Each row is a point on a tangle of strands that fork, close into loops and nearly touch. The rows are in no order.
Points whose rows are less than 47.6 apart are linked; no others are. Some points are linked to none.
kaz: [-27 -14  -5  17   3 -26   4 -18   3   4   3  11  12   4  23  -1   2  -7
  14 -14  15 -16  17 -15  13]
tar: [ -5 -17  -4   6   6 -21  -1   7  13  -3 -18  -4  23 -10   7  32 -15   1
  -5  -6   8   5  12  23  32]
navaf: [-12 -14 -10  26  16 -18  -4 -20   5   1 -21   0 -11   4  10   3   4   4
  15   3 -11 -13  14  11  22]
mibuk: [  1 -13  26   4  -7   9 -26  -2   5  -1   8  -3  -8   0   5 -14   9  -2
 -10  -3 -22   8  -2 -15 -10]
rez: [  4  33   5  16  -7  16  -3  18  -2 -13  23   6 -26   6 -18  -2   4  -6
 -23   3 -13   5  10 -24 -15]
keb: [-28  -5  11  15  19   4  -4 -12  17  15  -6  -9 -11  -1  18 -20  16 -14
   8  -6 -14 -11  14  -5  13]
Dar: [  7  26 -22  28  -1 -13  22   8 -15 -22   8  11   1   5  -8  20 -10  -5
 -18   4   5  -1   7  15   9]
sakeg: [ -5 -12  16   6  -1  -1 -22   5   9   9   9   2 -12 -11  -1 -11   0 -11
   4  -1 -16   6 -18  -8 -12]
Bup: [ 20  11  16 -24   8  16 -20  14  -6  -8   0  -3 -30  -3 -13  -4  14  10
  -4   6  -9  -3   0  -5 -18]
Mibu: [-16  -5   3  13  16   3  -7  -3  12   1 -12  -4 -19   2  12 -18  10   2
  -3  -7 -33   1   7  -2   6]
Pofa: [-33   1  -1  -2   8   8   9 -14  10   8  -3   2   4  14  15 -17  22  -9
   6 -13  -4 -19  14 -14  13]
Noda: [ 16  -6   2  16 -10   2 -14  -1 -15   0  -4 -16  -1  -3  -5 -14   3   7
  -7  -1 -26  10 -11  17   3]
menug: [-10  -4  -3  -9  -7 -15   5  14   7   7  -5   0  37   0  18   9   1  -6
   0  -2  11   0  -6  15  21]
koru: [ 14  11   0  21  13  -2 -10   6   6 -17 -14  -6  -8 -19   9   0   1  -9
 -10  16 -25   8   9  10  12]
vazo: [-11  -9  -1 -24   6  -2  21  11   9  -1  -6  12  -5   2 -13  24 -18  16
   6  -4  13   9  -7  -6  -4]
Por: [ 11  -6  -1  -7 -26  10   7 -21 -32  15   7   2  25   6  -6 -13  -4   4
  12   1  23 -14  -5   2  -6]
sog: [-20  -5   1  14  -9 -19  19 -25 -11  -7  30  11  27  11   6   5   4  -3
   9 -11  33  -4  11 -17   7]
gada: [  1 -16 -13   9   8 -21   0   1   4  -9 -20   5  13  -7   3  22  -5   5
  -2   3  -4   1   3  15  20]
vope: [  9   0  36   3  31  23 -16  -4  17  -9   1  -4 -20   4 -11 -13   9   5
 -18   4 -33  -2  22 -18  -5]
lin: [ -3 -16  -5 -27  -3  12  24  -1   6  11  -4   0   1   7 -21  18 -19  12
  13   2  16  15  -6   4 -18]
mumu: [ 21  18  -6 -22   1   6   6  24  -6  -3  -3   6 -18  12 -23   3   0   8
 -13   4 -10  11  -3   4  -8]
dibaf: [  7  12  -6 -13 -15  -9  -8  22  16   1 -18 -10   3 -22   6   8 -13  -7
  -9   7   1  16 -10  15  -5]
gema: [ 22 -12   6  -7 -14 -17  18 -11 -14   9  -8  -5  41  10  -2  11  -6   8
  -6   4  23   5  -9  15  -6]
bar: [  1  17 -11  31   5  -5 -12   5   6 -14  11  -3 -32 -11  -9  -1  -9  -2
  -6   4 -15  12  -5  -2 -15]
kat: [-14   6  -6  11  -6   0   2 -14 -16   0  16   2  15  12   9 -22  17  -4
   9 -20   6 -29   7 -18  -1]
dulos: [ -6  11  -2  -5 -15  19  -6  -8 -31   6  21  -5   2  16  -1 -27  16   1
   8 -19  14 -26   3 -17  -5]
gel: [ -7 -11  -3   1   2  -3   6 -12  -8   0   9   9  20  12   5  -8   9   4
  16 -10  16 -15  -9 -14   4]
fot: [  5  39  -5  11  -9  -4  10  37  18 -13  -1   1  -5 -12  -4  14  -5 -14
 -22  11  -9  11   2   8   6]
bibi: [ 12 -16  13   2 -14 -22  11 -16  -5  -2   1   1  36  10   8  17  -4  10
  -4   3  27  13   0   9   9]
Kiv: [ -5  15  -3  17  -1   3 -12  21  10 -13  10   0 -22 -23  -8   9 -13  -9
  -7   5 -19  20  -7  -1  -7]
gen: [ 14 -12  16  13  -9   0 -23  -4  -1  -8  -2 -12  -9  -9   4  -8   6   3
 -16  -2 -34  11   3   6  -7]
bute: [-16  -8   7 -11 -14   8 -12   8   6  28  12   2  -6 -12   0  -2  -5 -14
  11   7  -2   5 -23  -4  -8]
pevo: [  7   9  -8 -20   2   2  16  21   7  -1   0  11 -12  -1 -16  17 -15   7
  -3   4  -1  10 -10  10  -8]
Lusag: [-20  -1  25   3   5  11 -17  -4  16  14   1  -2  -7   0  18 -23  20 -16
   6   1 -15 -11  14 -21  -1]
Muz: [ -5   3   7  26  29  -7  -9  -2  14 -10  -4  -2 -34  -4  11 -13   2   0
   4  -2 -28   3   6  -3   0]
firon: [-22  19  -1   6  -3   6   8  -3  11  10  11   8   2  13  13 -18  22 -19
   3  -9  -8 -17  22 -24  18]
nek: [  1 -21  -1  -8  -1  -1  20 -27 -13   3   5  -3  16   2  -1  12 -17   8
  19   3  28  12  -6  -4 -15]
lagu: [ 11 -19 -12   6  10  -4   1 -17 -28   9   5   3   2   1  -2 -10 -15   9
  14 -10  16  -5 -12   7 -11]
zesur: [ -1  -1   4   3 -17  -8  23 -19 -14   3  32  15  33  12   1   5   1  -6
   1  -3  38   4   5  -5   4]
kefub: [-10  12  -5 -30 -15   5   5   6  -2  11  12  11   9  21  -1  -3  21  -7
  15   7  26  -9   0 -16   4]
sisi: [  8  -6  16  17   9   8 -22 -16  -2  -6 -13  -4 -24  -5   7 -34   2   8
   2 -11 -18 -16  14 -16  -1]
gur: [ 20  16 -17  27   8 -22  -8  16   0 -10 -17  -8  -1 -14   1  17  -5 -10
 -10  17 -14   8  15  19  15]
dukuz: [ -3 -18  13   5 -21 -14  18 -24  -8  12  20  -1  43   8   3  21  -5  -5
   6   8  37  14  -2   4   1]
nital: [ -3  -2  25  18   5   8 -22 -14  -5   7  -3  -6 -11   6  16 -37  16  -2
   7 -12 -13 -15  11 -21   0]
ledeg: [  0 -12  -9  18  12  -6  -3 -20  -7 -16 -15  -1 -10   4   0 -11  -2  18
   2 -13  -7 -22   1  -1  -4]
Kelom: [-31 -10  -8  -1  -2   4  -6   7  16   2   2   2   7 -12  11   6  -2  -3
  21 -11  15  -7 -14   4  19]
Lufu: [  7   1  24 -23 -13  23 -36   2 -10   8  12  -7 -13  11  -7 -14  26   2
  -4   3   4 -16   4 -16  -8]
zed: [ -6  -8   2 -24  14   2   3  -6 -10   4   7  11   6  14   2  -7   9   6
  11 -11  17 -21 -11 -12  -4]
muzed: [ 16   7  12  20   4   3 -13  -5   9 -21  14   5 -33 -13  -5  -5  -7   3
 -20   3 -25   6   9  -8 -16]
Geko: [ -1  -6  -7 -22  23   9   2  -8  -9 -12   1  -1  -4   7  -9  -1   3  13
  13  -5  10 -12 -12  -8 -17]
Faba: [  1  -8   3 -31  -5  12  29   3   9  28  -8  -7  16  -4  -7  18 -18  -1
  10   7  19  17  -3  19 -15]
Kidi: [ -4  -2  -8 -24  -2  13  -9   8   7  -1  -7  -2  -1   8   3  -6  10  -1
   7   2   2   6 -12  -2   3]
fuvem: [  3   1   2 -17 -13 -19  20  10  12  -1 -15  -9  24  -4   3  30 -17  14
   0  -3  15  16  -9  24   3]
nure: [ 18  20 -11   5   2   6   8  12  -7 -15  -1  13 -23   1 -14  -4  -2  11
 -18  -2 -13  -1   0   1  -6]
Zad: [ 20  -2  21 -32   1  16 -28  16 -12  15   7  -6 -13   7 -12  -6  18   3
  -7  11  -2   1   1  -6 -13]
Tun: [ 12  29  13   2   3  12  -4  23   9 -18   9  -2 -20   5 -13   1   7  -5
 -28   8 -27  16  14 -11  -8]
Gufiz: [  5  -2 -17   4   3 -11  19   0  -6 -10  -2   0   8  -9 -14  29 -26   6
   1  11  10  16  -7  21  -2]
bonul: [  6   3  -6   7 -25  -4  -5  -8   2   8  -3   3  26   0  14  -8  18 -13
  -6   9   8 -16   0   7  14]
Dis: [  5  -6  -9  -7   2   3  -5  -2   0  -2 -16   1   9   6   9 -11  10   3
   0   1  -7   1  -3  -3   8]
gasi: [  8   9  11  -6  18   7 -23   8   4 -15  11   1 -42  -6  -6  -5   1   6
 -13  -1 -18  -5   5 -14 -21]
ziv: [-12  -2  37   1  25  23 -19 -11  19   3   3 -14 -14   1   5 -19  16  -7
  -7   5 -26 -11  18 -20  -7]
Zilev: [ -3  10 -16   6   6  -9  18  23   9 -11   0  11  -5 -13 -16  21 -25   4
   0   2   4   8  -8  14   8]
zulim: [-31   7   0 -26 -15   5  10   8  10   6  17   7  11   7   8  11  12 -10
  13  -9  17  -7   2  -6  14]
nobe: [ 13  38 -21  19 -10  -8  24  20   8 -16   5  11   1   1  -3  15  -6 -12
 -28   9   5   4   0   7   4]
Fatu: [  6   0  -9  15  11   6 -11 -19   2 -21 -15  -4 -29  -4  -7 -18  -3  14
  -4 -16 -13 -19   5  -7  -7]
Zegoz: [ -9  -4   2 -17   6   8  -2  14  -1  29   7   3 -18 -13 -12  -3 -12  -7
  18   6   1   6 -22  -8 -20]
zuzon: [-31  -1  -6   4  -3 -14  14 -22   6  -5  16  13  19   7  12   4   5 -12
   9 -19  23 -18  16 -24   7]
tul: [  7   2 -10 -23  17  19   2   7 -16   7   3  -6 -14   9 -21 -10  -7  11
  15   0   9   2 -13 -12 -20]
puti: [  6  31   9  10   5   5   2  29  25 -18  -1   4 -14  -7  -6   8  -1 -11
 -26   9 -24  10  11  -3   5]
matup: [ 23 -17  -5   0 -17   1  15 -16 -26  18  -3  -6  30   7  -8   0 -11  10
   4   4  17   2  -4  20  -4]
gifib: [-11  -8  12 -22 -10 -11  20  12   6   5  -9   2  25   1  12  24  -9   5
   6  -7  16  12  -8  14   9]
Ligig: [-15  -9  -9   2  -4   1 -18   7  17   1  -5  -2  -1 -22   7   5  -4  -7
   9   5  -3  -2 -14  21  18]
vuzum: [ 18  -3  10 -10 -14   9 -13  12  -7  10   0 -11   3   0  -5 -10   5   1
 -10   5 -20  12 -22  14  -8]
vade: [ 12   6 -13 -16 -13 -14   6  12  15  -4 -21  -7  14 -10   9  18 -11   5
 -12   0   6  11  -4  17   0]
Vibis: [ 14  12 -20  26   3  -8  13  -3  -8 -21  -2  12 -18   4  -8   4  -4   5
 -20   0 -13  -4  10   8   6]
Pufe: [  1   4   6 -14 -16  16 -18  -4 -15   4  10   0   1   8   6 -22  23  -6
   1  -3   1 -14   0 -14  -3]
sul: [  2 -13 -17  28  25 -11   0 -15  -2 -15 -17  -3 -17   3   2   1   0  10
   2  -4 -11 -12  13  11  13]
tur: [ 18  -2 -20  21  14 -28  -3   2  -9 -15 -16  -4  13  -5  -2  23  -5  -1
   0  15  -3   2  13  12  22]
mitet: [  6  -6  -2 -25 -10   7  17   5 -11  33  -3  -3  15   5  -1   0  -9  -7
   6   4   9   7 -13  12 -13]
Mezem: [-28  -7  -4 -19   5  12  -5   7  16   2  -2   0   3   2   4   1  11  -8
   8  -7   8  -6 -11  -8  11]
maki: [ 13   9  -4   0  11   2  -6   4   3 -13 -24  -3   4  -7   7 -10   5  -3
  -9   9 -15   1   7   0   6]
neda: [ 20  -1   0 -22  -2  16   8  11 -12  18   1  -7   0   1  -8  -8  -3   4
  -1  12  -5  11 -19  18 -16]
Dipan: [-12 -16   0 -24  -4   7  21 -18  -5  18   4  -3  10   8 -10  10 -12   8
  25   2  22   3  -8 -13 -17]
Kegam: [ 11 -17  -8  -2   3 -11  13 -19  -7  -8  -2 -10  18  -3  -2  23 -23  11
   8  10  25  30  -4  14  -8]
vigiz: [-19 -12  -8  21   2 -18   1 -17   6   7 -14   5   8   3  21  -3  11  -7
  12  -3   3  -9  18  -2  23]
fuv: [  1   5 -10   9 -11  -4 -10  20  14  -1  -4  -8 -15 -29  -6  13 -20  -7
  -7  10 -10  19  -7  15  -1]
lavu: [ 12 -10  -6   5  -9   2  -9 -17 -33  13   3   0   6   2   3 -20  -1   7
  10  -8  15 -15 -11   8  -5]

A tip is a point with one link. Name the tips that can be reached along the links from each point below, in the order of the rows.
sisi => vope, Muz, firon, lagu
kat => menug, tul
sakeg => rez, Zegoz
koru => tar, kefub, Ligig

How many points has the smallest loop of links through each point below? Write 0 if it is on no loop.
Gufiz => 8
keb => 0
Dis => 0
fuvem => 0

Name the points in between on the shortest way along the links from the first point to the second, in order.
dukuz, sisi => zesur, sog, zuzon, kaz, vigiz, navaf, sul, ledeg, Fatu
dibaf, Lufu => fuv, Kiv, bar, muzed, gasi, Bup, Zad
mitet, Dar => Faba, lin, vazo, pevo, mumu, nure, Vibis
Ligig, gada => Kelom, Mezem, Kidi, Dis, maki, koru, gur, tur
Gufiz, rez => Zilev, pevo, mumu, nure, Vibis, Dar, nobe, fot, puti, Tun
gasi, gel => Bup, Zad, Lufu, Pufe, dulos, kat
